Each scene shows the same named points in several views. A view is turned or mirrored, shifted and resized as a whole, has a little noise and may leave points out.
In the rows, zero is written as 128.

Scene 1
View 1
K_569: [130 126 131 100 126 117  79 149 138 153 144 155  69 149 145 147 127  97
 141 145]
K_933: [121 125 139 119 112 113  80 135 130 139 132 129  69 128 175 132 120 106
 153 158]
K_9: [141 112 137  81 153 171  80 171 144 147 134 167  91 143 110 170 148  82
 142 119]
K_287: [127 121 140 119 135 143  60 140 141 147 131 135  74 121 142 151 136  72
 164 143]
K_140: [109 133 142 106 120 118  91 155 128 153 127 142  65 139 183 134 136 113
 148 155]
K_169: [160 118 109 126 117 109  32 103 157 141 164 146  69 138  93 166 106  49
 158 138]
K_155: [134 117 129  87 101 128 118 159 123 109 122 138  92 143 176 136 108 154
 127 139]
K_397: [126 112 156  91 140 136 104 163 130 143 135 151  82 138 166 132 135 119
 126 154]
K_336: [123 130 116 115  87 118  92 136 122 111 115 117  80 129 182 140 105 132
 158 142]
K_664: [127 120 140 123 120 126  70 132 136 139 133 128  74 122 158 138 124  91
 157 152]
K_135: [125 144 104 122  97 117  57 133 134 144 124 132  64 140 149 161 120  88
 176 133]
K_280: [151 107 124  99 116 137  84 138 139 116 138 141  92 135 130 151 109 107
 139 133]
K_575: [115 116 155 122 129 147  83 143 131 134 117 120  80 107 177 135 135  97
 164 156]
K_298: [130 115 134 112  94 124 105 136 121 102 120 115  90 120 189 125 102 143
 142 152]
K_694: [140 143  90 107  89 101  61 131 139 139 141 149  64 161 129 168 105  95
 156 126]
K_741: [151 124  89 105  98 161  60 137 143 106 118 133  98 134 105 186 111  88
 173 100]
K_217: [155 123  98 100  90 116  77 128 137 111 139 142  86 150 127 160  95 112
 145 124]
K_790: [151 114 119  98 137 165  59 147 151 134 136 155  91 138  94 180 133  69
 156 113]
K_80: [138 128 117  72 120 138  96 171 136 139 134 168  84 165 132 164 127 118
 131 121]
K_114: [120 130 142  69 118 101 127 177 123 151 142 172  70 173 183 126 126 156
 102 154]
K_473: [141  94 158 112 131 143  91 136 136 116 137 128  95 112 155 128 117 105
 136 159]
K_319: [120 112 155  95 131 154 108 164 126 127 115 133  94 124 176 135 135 128
 140 144]
View 2
K_569: [131 130 112 121 146 122 122 108 147 145 118 103 116 119  93 148 112 146
 152 119]
K_169: [163 146 158 104 164 115 113  99 160 144 112  88 128 144  70 144  65 165
 138  59]
K_80: [134 153  87 113 130 121 134 115 116 157 115 111 138 114  98 153 135 142
 152 112]
K_575: [ 96 122 111 106 138 120 151 115 171 133 123  98  92 124 109 120  98 129
 142 135]
K_140: [107 111 100 115 138 118 123 111 158 144 129 106  99 119 106 141 112 132
 160 151]
K_9: [122 150  99 116 151 132 168 114 130 133 108 103 131 117  89 140 150 151
 134  74]
K_319: [ 95 144  90 112 122 124 161 123 149 140 117 106 103 112 117 125 120 119
 142 146]
K_664: [113 124 123  99 140 113 133 111 171 141 127  97 100 132 100 127  79 135
 145 123]
K_694: [152 137 119  88 139 102  98 105 136 168 127 106 138 140  86 156  83 149
 162  99]
K_155: [117 164  86 108 101 115 134 125 132 159 116 112 118 113 123 140  99 116
 150 163]
K_280: [134 168 114 105 127 119 141 117 142 150 110 100 125 125 100 135  90 135
 135 109]
K_933: [114 122 116 108 136 113 123 112 166 145 126 102  99 126 104 134  84 130
 152 143]
K_741: [134 164 113  57 128 101 148 117 132 161 123 100 147 149  91 129  92 138
 137  57]
K_217: [149 167 114  89 118 105 117 115 133 167 118 106 138 135  97 145  76 134
 147 106]
K_298: [109 153 102  96 104 108 134 124 157 157 122 104 102 125 126 124  69 110
 143 167]
K_473: [112 158 122 122 131 129 156 120 166 134 107  94  99 118 110 121  86 128
 126 132]
K_135: [129 110 124  81 149 101 110 105 159 154 138 101 118 146  86 141  83 147
 161  97]
View 3
K_694: [132 121 163 101  99 141  89 143 101 132 140 181 137 152 145 128 109 110
 115 138]
K_80: [133 145 146 117 112 133 126 121 107 153 136 165 161 152 138 133 127 106
 137 124]
K_397: [139 135 152 126 121 140 121 107 135 159 126 158 148 156 150 135 170 119
 131 135]
K_933: [134 124 168 116 109 147  95 126 138 151 121 168 127 149 159 126 159 124
 109 148]
K_336: [133 142 168 122  87 149 106 131 134 164 118 158 121 134 151 122 142 129
 112 147]
K_287: [129 116 148  84 135 135  97 132 119 151 114 172 141 150 148 131 163 116
 108 141]
K_319: [134 145 150 121 113 140 127 115 138 175 111 150 142 139 149 130 171 124
 125 140]
K_217: [139 123 153 107  85 143 100 143  99 145 140 160 131 140 134 134 118 122
 124 137]
K_155: [140 150 160 140  81 147 125 119 131 166 128 146 134 139 144 129 145 128
 134 137]
K_664: [134 117 157 101 118 143  94 129 130 151 119 167 129 149 153 131 164 125
 108 147]
K_298: [140 137 166 132  79 153 110 127 139 168 118 145 115 131 149 126 158 138
 116 148]
K_114: [140 155 171 164 101 143 129  94 145 149 142 165 154 168 160 129 145 109
 146 130]
K_9: [131 131 127  87 142 124 127 123 100 157 124 163 168 152 131 142 151 105
 134 123]
K_473: [143 112 141 104 114 142 109 120 127 162 120 146 129 143 142 141 189 136
 122 143]
K_169: [139  83 143  70 121 136  72 149  87 121 144 179 131 158 135 142 136 117
 112 138]
K_790: [131 116 126  70 134 126 111 140  87 149 125 164 156 145 126 141 141 111
 124 128]
K_575: [131 127 155 101 124 143 105 126 140 169 104 159 130 140 155 127 179 127
 105 149]
K_741: [129 127 136  71 102 134 106 158  84 159 119 158 138 125 121 132 117 118
 112 135]
K_569: [134 125 156 113 121 138 103 121 120 143 133 174 147 160 150 133 147 111
 124 135]
K_140: [129 138 168 124 119 143 105 116 143 154 118 174 138 155 164 123 157 115
 115 144]
View 4
K_336: [142 121 125 105 139 107 150 139 127 127 103 130 155 136 137 125 148 131
 148 107]
K_575: [155 138 134 101 132 121 147 140 147 128 104 136 128 111 119 142 153 116
 154 133]
K_933: [144 136 136 119 146 117 151 140 136 130 118 137 137 119 131 130 143 119
 145 117]
K_80: [143 142 136 127 122 114 145  89 123 139 120  97 131 135 151 128 149 117
 126 134]
K_217: [151 119 133 120 131 120 137 115 108 134 131 109 158 129 146 129 154 134
 115 104]
K_287: [167 144 150 122 128 131 139 128 136 125 118 127 126 108 121 149 153 116
 135 128]
K_169: [177 130 160 142 135 147 123 127 110 125 155 123 143  96 127 152 151 125
  99 101]
K_397: [135 144 126 110 137 118 155 113 146 144 122 118 119 119 136 125 149 111
 146 144]
K_114: [105 147 122 127 152  98 171 100 138 149 124 113 123 142 158 103 132 110
 149 139]
K_298: [134 118 112  88 144 107 152 140 134 137 111 131 153 131 136 119 151 130
 152 117]
K_790: [178 139 150 124 108 138 126  99 121 131 124 100 130 110 130 154 165 121
 111 132]
K_664: [155 136 140 115 139 124 144 137 136 128 121 133 134 111 126 140 148 119
 140 120]
K_135: [165 136 159 141 133 122 139 136 119 113 114 132 144 124 132 144 141 125
 130 101]
K_9: [164 149 144 122 108 131 135  89 133 137 120  94 116 114 135 147 161 111
 123 149]
K_319: [140 138 120  94 128 112 153 118 147 139 103 119 127 125 133 128 155 116
 154 144]
K_694: [156 130 151 144 134 120 138 118 106 123 129 116 151 130 145 134 142 129
 116  98]
K_473: [148 129 120  92 138 127 144 131 143 144 129 127 131 104 124 134 159 120
 140 134]
K_280: [152 126 128 107 129 125 137 114 123 139 130 111 143 117 136 133 158 125
 124 123]
K_741: [185 120 144 110 101 128 120 111 107 121 106 100 158 125 132 154 167 135
 112 109]

In a view up to two points have been moved. Name them for each view, in the order of its rows, or write -.
view 1 -> K_135
view 2 -> K_575, K_664
view 3 -> K_336, K_473
view 4 -> K_741
